Each row is a point on a landscape with many valleys, with its height.
From any point a ball rolls to the lowest of the 2 points nearest to it. It stops when none of these is lower. Distance is the straight distance between rows; heights are no part of it.
(577): [141  74 115 130 122 114 139 148 107 132 104 175  93 126 160  85  99 139
 131 137  98  82 149 120 180 129  97 123 125 189 142  70  90  81  90 108
 155 154 177 113 104 100 135 135 133]  h=21.4
(675): [ 75 106 133  92  85 123 121 186 167  97 103 129 130 108 128 118  98 134
 149 147  90 178 122 118  53 160 165 106 133  72 108 181 100 148 109 184
 142 104 116 125 137 114 142 163 139]  h=35.8
(1035): [154  76 175 123 103 107 159 178 100 131  93 136 155  98 151 111 114 138
 119 154 118 120 135 157 127 154 123 146 125 145 115  97 135 117 136 147
 136 162 151 126  96  86 139 164  86]  h=45.1
(498): [135 142 117 139 146 105 130 121 146 106 100 117 121 172 138 101 140  76
 107 150 127 149 124 125 131 144 154 141 138  75 158 191 135 146 176  87
 161 112  69 159 152 121 117 146 124]  h=31.7
(476): [161 166 112 132 141 130  95 108 122 170 138 108 124 145  92 168 136 152
 149  79 123  81 142 118 163  65 121 135 148 174 129  89  95 109 110 125
 198 119 141 134 177 143 103 110 169]  h=29.1
(638): [ 93 110 138 119 116 172 182 151 154  87 148 106 126  77 138 140 111  98
  73 179 156 171 107 117 105 140  82  99  97 102 161 148 130  94 135 160
   4 114 127  95 129 121 138 154 106]  h=50.7
(1337): [147 154 138  99 131 124 131  81 173 128 165 189 150 182 131 125 110 120
 112 129 118 123 151 103 124 113 119 154 139 143 140 215 127 124 110  78
 141 149  56 110 169 137 148  95 132]  h=34.9
(448): [127 121 135 121 127  99 128 142 129 127 106 144 113 121 109 126 121 120
 140 138 120 116 147 162 129 160 118 136 127 128 150 134 103 125 118 136
 150 100 125 128 149 117 122 143 148]  h=20.9
(66): [ 89 144  96 126 129 144 104 128 144 110 134 104  90 137 112 137 155 106
  99 133 124 178 102 137 109 140 145 103 122  76 141 178 107 141 168  97
  75  96 103 150 109 140 128 118 159]  h=21.1
(245): [112 125 127 166 140 162 151 107 121 125 135 121 119 121 142 122 109 102
 114 128 131 164 119 113 145 118 120 104 123 113 119 126 145 114 148 128
  61 161 160 106  82 155 144 135  88]  h=54.1
(351): [137 131 127  98 142 122 129 156 151 102  84 169 128 144 171  84  91 109
 160 141 121 129 156 114 127 154 132 137 143 117 102  98 176 134 131 111
 122 126 117 148  80 131 153  98 137]  h=29.3
(806): [139  88 143 102 125  91 114 169 119 124  83 165 129 108 154  81  94 134
 179 127 109  91 164 123 140 160 135 150 130 150 108  76 135 118  94 123
 189 127 130 143 107 111 149 106 141]  h=12.3
(791): [171 125 147 132 146 133 157 133 147 124 107 158 122 162 161  91  97  84
  98 152 122 126 146 119 163 121 107 146 143 149 140 111 139 114 145  97
 131 155 110 120 131 122 123 138 106]  h=35.7
(252): [ 92 184 101  94 112 101  89  75 164 119 161 154 141 142 101 140 124 150
 131 105 107 118 131 133 101 136 167 115 128 113 113 202 124 162  91 126
 132 106 102 130 138 144 141  74 169]  h=35.6
(125): [152 159 158 124 154 126 130 123 153 146 121 142 137 151 118 132 112 113
 133 119 139 115 152 129 129 121 113 153 147 135 137 124 123 127 131 143
 159 112 100 117 181 139 111 145 131]  h=23.0
(557): [159 119 137  97 145  77 116 129 163 128  87 175 119 134 130  78  94 105
 165 139 118  73 155 128 136 136 133 147 152 138 149 128 119 118  76 125
 210 111  98 125 195 113 104 138 152]  h=17.7
(970): [138 159 126 126 136  99 114 127 145 129  97 107 137 151 117 120 148  98
 142 121 125 135 137 125 109 140 171 145 146  75 137 183 128 157 162 114
 188  94  65 165 164 125 122 138 144]  h=32.7
(38): [176 118 178 143 131 144 165 179 129 149 103 117 136 110 128 120 134 124
  96 139 144  98 142 155 145 122 100 154 148 161 141  63 113 110 145 169
 151 137 140 117 172 102  83 205  97]  h=61.3
(594): [114 108 157 157 111 142 164 156 116 137 133  84 118  96 102 152 156 109
 106 130 135 159 134 153 113 150 121 129 132 106 137 145 106 137 156 142
 117 112 130 119 140 120 128 178 103]  h=59.4
(876): [103 162  98 144 215 175  87  78 125 109 131 100 107 166 123 134 155  96
 157  77 168 144 108 109 140 117 128 138 129 122 130  89 156 155 167 119
 107 110 111 154 113 192 113 117 160]  h=34.6
(161): [ 98 146 150 146 120 180 149 136 131 146 150  80 129 110  84 174 144 119
 142  91 137 180 143 139  90 139 138 133 140 121 103 129 127 154 140 154
 120 127 112 116 130 153 138 155 130]  h=58.6
(9): [148 146 133 161 140 203 108  95 113 148 149  62 141 121 101 150 142 137
 184  67 128 167 143  89 120  74 137 140 136 188  94  66 127 154 129 142
 159 202 122 100  94 175 148 147 116]  h=56.5
(418): [138  88 105 112 119  72  94 144 113 133  91 165 114 110 147  73 118 136
 170 111  98  80 151 121 161 149 148 142 124 158 127 105 113 113  92  85
 206 128 128 151 120 108 151  80 164]  h=9.6
(247): [166 117 149 102 150 101 120 151 153 138  83 169 121 134 149  75  93 108
 172 127 121  69 171 107 153 120 123 151 151 155 115  72 126 107  90 126
 193 114 108 132 162 121 117 119 151]  h=15.5
(268): [105 100 116 182 119 161 117 142  71 165 117  63  81  94 111 139 160 105
 132  51 114 168 127 143 147 133 140 128 135 129 111  99  99 136 156 104
 169 116 159 143  90 142 149 136 138]  h=21.0
(95): [127 107  99 189 137 134 142 104 109 139 138 107  85 121 121 123 132 115
 109 122 123 126 106 137 170 112 113 108 115 127 156 126  86  99 137 118
 124 125 196 108 139 126 119 159 100]  h=19.1
(269): [ 78 145 147 148 103 114 132 102 131 139 154  94 146  91  84 148 119 141
 167  96 126 135 138 126  86 125 166 116 130  84 112 171 115 156  93 195
 178 107 144  99 181 148 123 164 107]  h=61.0
(334): [108  95 117 163  90 104 114 140  78 153 108  91  96 101 130 110 157 123
 126  91  93 154 125 147 140 148 157 127 121  95 126 150 101 135 152  95
 175 119 141 147  87 112 158 123 133]  h=22.7
(721): [145 107 145 102 110 135 161 155 132  98 103 156 135 132 171 118  99 110
 101 168 117 163 136 132 126 155 116 123 125 125 117 136 168 125 146 104
  63 162 117 137  50 110 162 113 110]  h=29.0
(518): [ 77  95  75 149 164 125 146 109 138  62  97 150  56 140 147  55  96  58
 115 137 104 136 121 112 181 156 131  98 122 120 175 113 103 109 103  95
 107 101 153 141 108 134 124 123 153]  h=27.8
(475): [108  66 114  85 146 110 137 147 122  76  99 160 123 111 156 112  95 112
 123 206 152 123  93 146 130 179 100 106  79 121 169 113 152  93 117 128
  44 133 139 139  90 105 118 129 135]  h=48.2
(202): [158 153 148 129 155 173 136 144 117 146 142 151 121 162 121 172 159 136
  90 116 162 119 138 152 152 134  65 160 141 191 140  70 133 120 161 131
 100 121 113 149 143 132 101 116 159]  h=29.5
(1436): [148 115 149  95 115 114 152 116 187 122 127 202 137 130 136 101  68 108
 135 149 111 101 165 113 116 125 125 138 155 143 142 171 129 115  56 126
 157 154  96  77 192 125 134 143 118]  h=21.8
(626): [ 96  92  82  90 136 114 130 138 126 100 152 105 146  81 153  99 147 127
  97 217 165 129  55 123  81 146 130  87  67  59 181 182 155 102 101 127
  39  69 128  85 130 104 110 128 112]  h=19.5
(847): [176 158 106 125 117 121 126 113 122 154 153 158 118 174 144 146 127 188
  96 151 134  73 122 134 169  91  80 124 135 177 148 117 113  86 122  97
 129 161 169 123 139 108 115 113 113]  h=36.5
(267): [144 160 107 159 109 129 118  78 111 166 174 105 131 137 103 170 142 172
 136  97 118 111 127 119 142  71 131 119 125 156 117 144  95 124 122 116
 164 153 164  99 146 149 131 126 116]  h=27.3
(205): [ 97 132  92 170 131 180 107 100  90 152 147  58  85 115  80 172 159 106
 155  41 124 186 126 137 129 116 140 121 124 152  97 105 108 151 138  96
 132 133 134 139  88 183 145 123 166]  h=18.6
(546): [148  82 139 143  80 101 173 130 109 140 130 149 135 121 151 110 122 128
 106 150  93 137 142 119 133 128 140 119 130 130 123 187 127 124 108  90
 144 176 129 108 106 103 159 138  78]  h=32.6
(986): [100 103  92 135 121  93 120 108 126 120 124 144  93 110 119 106 119 134
 139 127 115 115 113 161 134 160 133 108 108 111 156 159 102 117  96 128
 119 106 166 122 128 118 132 128 143]  h=19.2
(298): [154 138 112 151  82  81 100 108  92 173 144  97 147 116  95 152 147 169
 155  84  94  85 131 125 144  82 168 126 131 128 116 152  95 131 100 129
 235 123 151 134 173 105 124 103 132]  h=26.1
(1151): [156 107 142 142  92 137 149 144  90 148 136 122 120 129 136 143 160 127
  81 128  93 156 145 148 148 137 126 128 121 150 107 142 115 134 171  63
  94 157 123 134  51 108 166 100 116]  h=32.5
(663): [113  78 123  93 134 138 172 155 132  65 120 126 128  92 159 126 103  87
  81 217 158 148  85 134 129 166  84  97  69 111 187 130 140  84 131 133
  16 127 118 114 103  91 123 135 114]  h=49.3
(1086): [131  96  91 176 162 124 137 118 105 115 123 125  86 128 138 104 131 101
 112 158 139 107  90 139 188 122 100 111 106 123 179  97 105  90 135 119
 101 112 192 122 148 111  92 149 109]  h=19.6
(1183): [ 93 116 119 180 170 199 142  99 117 117 153  84 121 101 134 132 130  82
 123 131 154 174  93 103 140 106 115 104 106  97 139 101 151 111 159 139
  39 146 160  85  98 168 121 155  81]  h=53.2
(788): [101 174 113 100 127 118 121  70 176 111 174 167 139 167 115 137 117 147
 108 121 125 133 128 118 100 135 134 124 129 121 138 231 123 142 109 116
 109 114  86 115 153 158 146  94 148]  h=36.0
(746): [ 62 149  75 119 132  98  71 100 158 112 121 117 116 113 118 101 144 137
 133 110 124 136  85 135  91 144 193 101 131  65 109 172 131 156 106 141
 104  94 133 155 104 130 125  97 154]  h=18.1
(412): [109  64 159 113  82 146 206 171 144  92 106 138 130  84 150 108  73  99
  87 153  94 164 151 127 112 165 117 112 118 134 145 151 113  97 100 159
  89 165 137  96  91  98 166 186  96]  h=63.6
(433): [100 157  72 167 139 143  81  48 103 138 165  74 103 124  90 163 165 139
 155  48 126 154 101 135 128  94 159 115 108 137 107 136 119 159 138  99
 124 137 148 133  94 189 138 103 159]  h=20.7
(422): [ 89 134 177 130  75 128 164 159 125 142 163  65 147 116  88 192 188 149
 118 133 129 175 150 135  62 140 144 127 128  94 105 182 137 182 144 142
 140 101  88 144 155 124 129 150 111]  h=59.9
(757): [143 146 148 154 138 205 131 113 127 166 151  63 143 118  76 168 144 112
 174  63 122 166 156 111 114  99 141 153 141 184 101  85 115 151 128 138
 173 162  93 108 131 161 143 151 145]  h=57.2
(1119): [ 97 148 162 127  77 101 139 126 116 141 170 103 155 103  84 173 142 157
 145 120 123 134 154 137  81 136 148 119 125 101 104 175 132 166 107 175
 171 104 121 117 172 124 126 133 115]  h=60.5
(1109): [174 140 142 128  95  75 121 144  89 156 144 118 157 133 126 159 152 206
 125 167 159  74 102 149 131 108 115 123 129 132 131 121 135 124 125 150
 176 141 172 139 168  86  97 136  84]  h=29.6
(1326): [155 164 118 131 167 124  87 107 122 151 111 113 122 146  95 146 137 118
 165  71 130  95 149 116 150  94 143 144 147 153 125  90 121 135 121 132
 194  87 113 159 168 160 109  99 186]  h=30.6
(313): [ 92 118 102 121 132 116 106 124 118 123 162 101 140  91 127 122 170 140
 120 173 168 128  66 142  92 141 139 108  94  55 153 172 153 127 122 132
  58  67 140 109 139 118 110 120 115]  h=21.3
(1041): [103 101 126  62 106 101  88 200 157  82  91 122 137 129 136 129 134 144
 137 193 126 169  83 140  54 171 168 119 100  69 123 162 119 158 159 148
 106  96  87 169 123  99 118 141 162]  h=22.9
(1080): [111 174 123  90 129 126 112 127 181 109 117 138 154 162 126 125 113 119
 146 131 110 156 135 107  74 139 173 131 151  82 115 193 133 164 138 133
 153 106  69 144 146 138 143 120 147]  h=33.9
(915): [105 179  91 109 120  80  87  79 156 125 130 134 153 149 110 117 146 133
 133 104 108 123 124 127  94 132 196 128 142  91 115 207 137 169 118 113
 166 109  77 160 139 134 138  75 162]  h=35.0
(750): [133  94 168 157 104 151 217 148 144 122 125 128 137  83 141 106  87 100
  86 141 121 145 146 124 134 131 107 121 130 137 140 128 116  92 113 177
  91 162 163  83 132 118 138 204  66]  h=63.0
(1013): [118 101  86 119 146  98 127 115 117 114 108 195  84 136 153  78  99 139
 158 123 104  73 146 119 172 131 111 117 132 171 132  82 111  99  68 126
 134 122 179 123 116 131 133 107 162]  h=19.4
(154): [ 91  99 116  96 125 138 138 180 144  88 141  89 148 101 150 125 154 108
  86 215 158 161  78 111  75 136 120 105  92  49 171 191 132 123 149 140
  49  70  92 105 159 109 112 155 112]  h=16.3
(784): [187 147 138 148 135 141 139 104 124 155 153 122 134 181 143 132 150 118
  75 132 114 124 132 100 171  73 111 145 147 171 129 140 108 109 178  48
 147 180 101 121 123 125 130 120 102]  h=39.0
(1170): [175 131 179 125  99 131 174 149 135 139 144 156 162 120 141 141 120 163
  77 163 146 102 138 143 128 117  86 145 140 176 124 107 137 106 130 162
 105 162 146 105 147 108 120 158  81]  h=42.4
(827): [127 179  90 153 128 128  80  27 108 135 193  79 148 146  87 175 169 173
 157  68 131 138 100 113 119  70 153 124 102 150 119 160 126 172 123 123
 158 161 127 118 127 188 134  98 141]  h=22.8
(1364): [105 132  83 155 152 120 130  82 146  88 120 123 100 155 135  89 128  65
  91 147 125 156  96 115 148 135 155 108 126  82 170 190 124 130 152  76
 111 121 111 144 129 137 124 130 118]  h=30.4
(16): [140 165 136 149 145 143 119  81 129 152 152 119 137 144 114 149 128 139
 145  99 130 129 138 111 132  90 127 137 133 151 118 131 118 130 137 127
 147 153 127 105 139 166 127 129 118]  h=25.5
(1358): [ 72 151 156 132  85 162 142 130 125 141 191  61 136 113  76 197 168 152
 129 108 141 198 132 128  66 133 146 116 122 101  86 167 142 181 133 144
 109 126  99 126 133 158 140 131 130]  h=59.3
(926): [156 152 125 147 124  92 117 109 115 155 123 102 125 142 101 144 168 111
 125 112 116 125 139 141 137 116 150 146 138 114 137 174 107 147 159  89
 190 108  92 150 160 127 125 122 143]  h=33.7
(1268): [130  99 172 160 119 139 180 155 144 141 105 123 135  89 133  93  84 100
 128 117 116 130 157 126 128 123 127 136 148 122 125 102 109 104 107 187
 158 143 159  81 160 125 122 219  74]  h=62.4
(1126): [144 162  84 134 155 130 110  73 123 136 154 178 107 177 154 131 121 160
 118 120 129  94 112 120 173  94  99 114 128 166 126 124 133 110 122  98
  92 145 171 128 110 151 129  80 138]  h=34.7
(502): [ 91 122 138  75 119 146 113 185 156  90 155 102 152 124 141 152 156 142
  91 197 176 174  76 117  54 138 114 124 101  59 145 182 149 140 157 150
  35  71  80 125 155 114 119 131 131]  h=18.9
(818): [119  70 161 116  64  90 186 154 120 118 119 142 153 106 153 124 117 136
 116 165 100 148 147 122  96 148 142 117 124 111 122 194 144 135  92 128
 131 165 123 117 105 101 161 160  74]  h=34.0
(405): [147 108 124 114 138 111 142 133 123 100 101 180 130 136 179  94  86 118
 122 167 138 128 119 123 142 146 116 115 130 123 126 126 183 121 117 116
  81 166 149 134  85 126 144 106  95]  h=26.7
(1180): [144 140 150 100  96 118 115 113 171 141 165 182 160 135 117 144 120 116
 147 122  89 110 167 102 131 115 140 151 144 141 109 192 110 137 102  70
 151 157  59 119 162 100 171  77 138]  h=33.0
(305): [136 141 194  82  76 156 154 179 143 123 150 129 175 109  98 188 135 149
 119 134 124 144 167 164  77 165 123 161 133 150  97 109 151 160 133 165
 124 116  91 127 125  95 141 127 141]  h=26.9
(522): [129 164 132 134 214 177 107  97 128 126 133 142 143 177 154 120 121 139
 155 100 195 113 106  95 149  87  90 149 136 141 124  50 176 117 148 175
 105 147 136 134 144 178  80 135 118]  h=37.7
(830): [148 140 128 123 155 132 110 155 102 134  96 135 118 132 147 117 133 133
 175  97 140 105 158 107 156 127 130 143 146 145  76  37 160 140 138 130
 144 108 144 167  86 148 137  77 152]  h=18.7
(558): [144 145 160  91  93 107 111 128 151 138 153 168 159 123 102 159 118 136
 146 131  98 100 173 136 117 136 129 148 131 150 117 164 107 141  98 118
 164 117  77 117 169  98 150  85 153]  h=31.4
(362): [ 80  57 113 100 128 109 138 145 123  88 100 172 112  89 150  92  72 133
 146 163 130 116 106 143 120 178 115  95  95 119 155 115 138  95  70 163
  74 132 177 115  93 117 132 144 129]  h=47.3
(530): [ 88  87  97  85 128  86  93 174 140  89  64 134 104 129 132  88 116 120
 145 158 110 139 118 142 103 198 162 123 105 104 152 138 101 131 146 107
 156 106  98 174 106 111 123 130 184]  h=25.0
(999): [189 130 135 135 108 102 144 129 105 151 149 143 135 164 144 141 158 156
  74 164 123 106 123 137 158 109  99 135 134 163 139 149 116 117 157  71
 134 163 128 133 122  97 131 116  97]  h=38.2
(897): [103 152 152  89 120 160 118 162 147 113 147 113 135 138 118 174 148 144
 110 148 161 175 109 148  76 157 117 134 126  86 121 147 158 156 163 146
  63  98  91 145 126 128 128 116 144]  h=22.1
(105): [158 181 162 114 152 150  94  94 137 151 149 125 186 150 128 138  98 157
 187  94 136 114 146  78 117  77 150 140 137 145  80  87 172 149 111 164
 174 172 116 115 133 162 130  85 118]  h=24.9
(1276): [115 126  84 125 152  75  97 103 115 125 119 167 113 124 128 103 121 166
 169 114 127  60 109 150 150 134 131 116 119 138 129  98 120 123  71 158
 143  96 195 142 138 124 110 100 160]  h=16.9
(620): [ 86 127  84 123 139 138  94 127 122 119 158  89 106 108 126 123 175 113
  96 158 150 160  65 135 110 131 147  96  94  52 150 171 136 127 151  95
  39  79 120 129 102 123 117 112 136]  h=19.3
(109): [156 141 178 110  90 121 140 146 120 148 148 139 173 121 110 171 139 150
 127 136 114 120 161 145 109 134 127 149 137 146  98 133 134 149 127 138
 150 131 103 122 137 103 141 107 116]  h=29.4
(1024): [124 164  80 129 137  87  80  77 123 136 133 149 130 132 122 120 126 159
 157  81 114  82 125 131 145 112 157 119 129 138 102 127 134 144  90 129
 156 109 161 144 122 143 129  62 164]  h=14.5
(264): [128 162  94 124 172 102  74 115 111 132  97 104 119 137  92 138 156 123
 166  66 142  94 135 135 143 124 161 138 141 123 121  92 141 159 120 143
 174  59 120 192 145 155 109  76 206]  h=31.9
(936): [123 150 115 155 152 169 129 119 136 124 115  98  91 154 117 133 140  71
 117  99 108 173 153 121 148 131 137 138 136 124 131 124 109 141 185  72
 129 117  95 142  97 153 141 123 154]  h=35.9
(801): [ 85 139 122 113 101  99 109 124 135 114 150 117 135 113 115 136 152 151
 126 151 137 147  97 139  78 146 160 104 118  58 120 196 141 153 124 144
  98  98 117 140 133 124 126 123 123]  h=20.0
(1395): [143 145 111  91 158 103 108 110 144 110 109 199 122 172 157  95 110 118
 129 144 127 108 138 128 142 147 119 137 139 143 136 139 160 133 120  88
 119 123 100 154 111 134 137  75 160]  h=31.3
(490): [125 154 139 151 144 205 141 131 126 162 147  81 127 120  67 183 145 110
 154  75 155 162 143 145 115 135 115 149 146 185 107  75 129 142 120 161
 144 121 104 134 161 162 117 157 165]  h=57.9
(1223): [165 108 133 121 115 111 134 152 128 152 113 162 113 131 132 114 114 149
 120 142 105  67 152 140 168 109  91 136 140 197 146  77  76  77  98 120
 170 143 153 108 153  90 111 152 134]  h=23.5
(1425): [143 124 127 120 168 116 119 129 117 112 116 174 130 147 164 113 118 125
 124 165 162 108  99 139 155 142  89 126 122 124 145 102 168 115 138 135
  73 122 150 142 120 124 111 110 115]  h=24.3
(394): [130 141 133 169 124 184 118 109  95 165 149  74 142 110 112 153 134 162
 160  78 131 145 132  97 127  73 139 120 142 168  88  71 123 130 125 153
 157 200 170  96  94 161 135 159  87]  h=55.9
(500): [157 168 144 116 159 141 102 127 125 153 115 143 150 146 137 129 108 149
 177  96 141  91 155  94 143  92 132 138 153 152  85  49 164 132 117 159
 164 131 134 140 133 150 115  87 140]  h=22.0
(400): [186 147 142 142 148 147 127 123 135 153 123 123 136 167 158 107 131 109
 116 120 116 123 147  92 163  83 130 152 155 153 101  98 135 120 172  65
 159 171 103 130 109 133 136 111 105]  h=37.5
(41): [162 139 179 117  84  86 142 142 104 149 161 126 167 125 108 176 154 183
 114 158 148 100 138 154 108 127 110 140 128 148 119 142 136 152 128 155
 165 122 123 127 172  97 116 120  99]  h=31.2
(1163): [113 106 116  81 132 106  93 203 153  85  62 115 124 140 139 114 133 116
 147 174 125 156 107 144  87 190 159 132 112  74 139 134 116 156 180 127
 136  90  82 180 122  95 115 145 173]  h=23.9
(550): [100 146 132 104 107 137 142 156 186 107 105 125 151 145 135 116  96 110
 158 132  90 175 144  91  64 136 176 121 154  71 104 189 125 160 134 149
 155 120  88 122 139 131 151 157 131]  h=34.8
(861): [148 120 104 167  81  97 104 122  70 179 130  89 128 111 113 148 174 156
 137  77  93 121 126 134 149  97 162 131 128 127 109 147  99 135 143  86
 205 133 146 149 114 109 146  94 130]  h=24.4
(837): [131 141  92  96 141 103 113  83 142 106 142 208 112 165 148 118 110 152
 114 144 132 100 116 145 143 147 108 111 115 153 138 157 151 129  92 100
  72 127 136 134 100 134 138  63 157]  h=32.8
(59): [145 161 152 133 124 153 139 124 125 145 166 159 158 132 138 163 122 192
 102 144 175 104 113 130 132 104  71 136 137 168 120  84 156 106 130 179
  85 154 170 111 147 134 107 126  92]  h=40.7
(1233): [145 164 149 145 153 126 105  88 122 140 121  85 172 135 132 115 118 137
 194  91 148 138 125  84 103  93 183 137 138  95  85 116 183 171 140 157
 182 159 120 132 117 171 133 124  94]  h=27.6
(1181): [ 87 103 160 109  71 117 142 165 130 123 119 131 148  91 129 127  97 142
 145 128  88 155 150 131  86 160 152 123 134  92 106 165 120 138  95 167
 147 127 127 106 111 106 163 153 110]  h=35.3
(996): [139 135 141 152 130 190 162 140 124 138 129  99 114 142 127 143 146  86
  93 104 103 186 154 129 140 132 131 138 139 140 107 110 131 142 193  72
  89 150 106 132  59 137 159 119 129]  h=34.5
(553): [156  82 151 128  88 126 179 148 106 119 120 138 131 122 158 117 124 113
  76 158  91 154 144 134 140 145 124 121 118 146 119 156 132 121 145  78
  93 177 118 125  53  94 172 123  92]  h=30.9
(416): [182 154 137 121 118 124 111 138 131 177 140 115 131 144  97 168 147 152
 116 108 119  72 150 131 161  76 101 145 155 182 140  97  79  97 122 110
 195 129 122 126 187 103 101 126 150]  h=27.2
(766): [189 110 172 113 100 115 162 166 118 145 115 153 171 127 168 115 117 150
  99 165 122  98 137 132 134 109 115 143 150 163 104  99 151 114 129 126
 134 187 142 120 110  89 130 154  66]  h=43.9
(381): [123 155 173  88 109 165 150 172 166 110 138 137 157 132 113 178 121 139
 116 142 147 157 147 152  77 167  99 154 134 124 124 124 153 145 150 173
  88 104  90 130 139 119 135 135 146]  h=24.6
(1124): [137 124 140 118 176 150 133 147 109 106 115 178 117 161 156 135 141 119
 109 157 170 108 121 147 166 146  60 151 122 154 149  53 156 111 158 145
  57 111 126 155 118 122  96 115 153]  h=26.8
(681): [119 125  88 173 120 120 133  79 123 139 158 121  94 119 107 137 129 145
 127 107 114 116 113 147 148 115 126 109 106 126 142 165  88 115 114 120
 124 116 183 104 144 141 134 133 126]  h=17.1
(1359): [134 146 150 140 164 174 174 118 164 113 125 175 115 161 147 115  91  86
  93 135 129 137 152 116 158 126  78 141 134 162 152  94 133  96 138 144
  77 138 117 109 134 148 115 144 130]  h=33.8
(1262): [127  51 146 106 100  97 157 153 108 104 100 171 144  90 160 114  77 149
 130 178 138 114 119 152 120 169 108 114  99 147 140 112 152  97  90 156
  97 172 178 112  87 101 140 148  92]  h=46.3
(695): [141 121  72 131 112  77  86 103 110 143 117 159 114 122 141  93 126 157
 158  94  94  77 132 126 167 116 154 124 125 152 113 127 117 121  90  90
 188 128 159 143 116 116 150  64 157]  h=12.0
(723): [130 148 142 156 171 197 166 121 141 129 146 159 101 151 123 149 135 112
  87 117 156 122 142 127 168 117  51 154 138 194 155  52 115  92 147 156
  82 121 130 122 161 154  84 159 158]  h=31.6
(225): [137 125 137 174 121 159 149 113 105 154 136 114 134 117 143 122 115 134
 120 107 113 145 138 103 146  92 132 117 141 142  92 106 128 118 143 125
 118 188 172  95  83 149 149 145  71]  h=55.0
(1389): [123  72 165 168 112 148 185 185 100 132 136  72 136  62 110 137 169 114
  86 151 157 136 119 161 121 152 104 133 118 118 159 110 111 118 155 166
  96 111 155 109 163  96 111 209  77]  h=60.0
(103): [105 115 133 168 150 199 176 121 119 116 164  80 138  90 140 142 140  84
  80 155 170 175  90 110 135 116  92 106  98 100 156 122 150 100 163 141
  13 132 142  80 118 145 123 148  78]  h=52.2
(213): [ 88  50 155  93  72 134 171 199 137  87 100 105 127  90 149 123  96 120
  94 169  98 187 117 131  83 173 133 109  95 104 134 160 106 108 126 155
  84 147 124 128  70  91 162 182 115]  h=64.0
(554): [ 83 109 111  82  96  90  80 163 130 102 125 117 118 105 115 130 149 156
 131 166 127 155  83 153  73 166 169 109  97  65 127 168 120 150 130 136
  99  93 110 160 109 101 120 118 157]  h=21.5
(280): [134 165 120 139 213 192  95  80 122 116 132  98 126 176 131 129 140 128
 188  72 177 144 120  85 135  91 113 151 127 163 116  46 173 155 146 157
 129 150 110 144 107 200 116 126 151]  h=36.1
(1140): [138 169 135 130 170 149 110 109 125 145 147 154 151 157 149 142 112 176
 139 125 185  93 100 111 141  84  84 131 142 144 126  70 165 105 125 183
 108 152 170 122 154 155  85 132  98]  h=39.2
(862): [142 119 162 164 152 153 157 157 134 144  96 109 124 109 130 111 112  95
 131 119 144 123 145 133 147 122 113 144 147 126 132  66 123 116 141 174
 145 128 151 108 163 129  94 203  95]  h=61.8
(924): [171 145 115 147  92  73 115 120  87 171 136 103 146 139 123 143 157 187
 133 134 129  80 109 128 143  82 142 121 139 118 122 140 120 121 124 120
 203 146 166 142 157  98 106 130  92]  h=27.9
(1215): [ 71 165  78 124 157 106  75  77 150 115 124 132 119 121 123 104 128 138
 155  81 132 112 107 125 115 137 179 109 136  94  94 137 150 156  98 142
 111  96 149 152  93 155 129  79 161]  h=16.8
(1043): [187 121 154 113 122 109 119 150 148 163 115 142 118 134 113 126 130 125
 122 130 105  67 160 139 166 100  97 154 148 188 146  93  68  89 114 107
 195 126 105 118 190  86 102 142 152]  h=25.4
(323): [120 154 120 154 125 140 125  99 125 139 136  87 112 143 100 150 162  96
 125  96 109 170 146 127 121 122 154 134 136 107 129 173 102 151 174  81
 150 121  88 135 121 156 144 128 145]  h=35.1
(982): [128  96 102 134 160 106 113 135  96 121 118 150 108 119 141 115 139 137
 139 164 151  95  92 158 161 146  97 113 102 123 155  86 139 108 131 132
  83 108 183 138 117 112 105 117 131]  h=22.2
(1424): [109 122 138 118 120 127 106 159 108 135  97 138 121 102 130 115 112 136
 175  90 108 120 165 133 130 154 141 133 133 125  94  80 131 138 109 150
 163 100 142 143  94 124 151  98 154]  h=15.3
(775): [118 173  86 138 194 128  70  71 118 127 133 100 116 162 103 147 169 119
 144  64 164 119  97 134 141 108 142 137 130 128 132 119 147 157 152 113
 135  91 119 176 131 177 107  84 182]  h=33.3
(1266): [105  84 100 124 135 101 129 150 133  93  74 151  85 124 148  59  98  89
 133 143 101 134 143 126 147 175 144 120 126 121 157 125 113 113 117  92
 160 122 127 144 106 119 138 132 149]  h=26.3
(911): [154 117 126 121 142 102 139  99 167 129 113 188 112 140 145  78  73 110
 134 143 127  88 138 114 138 109 125 126 155 138 151 142 130 108  64 128
 175 147 136  90 191 136 105 155 116]  h=19.9
(971): [159  92 163 154 126 133 156 196  99 139 108 103 148  87 133 130 151 140
  98 157 166  99 111 162 144 137  98 139 131 147 148  56 125 107 154 173
 123 139 174 125 155  85  85 203  79]  h=60.7
(769): [ 91 122  68 165 166 135 121  87 126  89 117 127  72 139 141  86 125  72
 111 122 118 139 108 119 173 133 137 100 118 105 152 128 118 116 140  86
  88 104 154 144  93 149 125 112 139]  h=29.2

Where does a ball stop that starts at each point below?
(926) -> (801)
(675) -> (801)
(1109) -> (205)
(1266) -> (801)
(490) -> (418)
(936) -> (681)
(400) -> (681)
(252) -> (801)
(1035) -> (418)
(818) -> (681)
(103) -> (418)
(1395) -> (681)
(1043) -> (418)

Call two points neighbours if one is among the 2 nearest of the other. Go from one point of each pair to the other, from neighbour to neighbour, staying as low as possible. Name the highest point that can't be avoided.
(205) and (620) -> (1233)
(620) and (154) -> (313)
(681) and (205) -> (267)
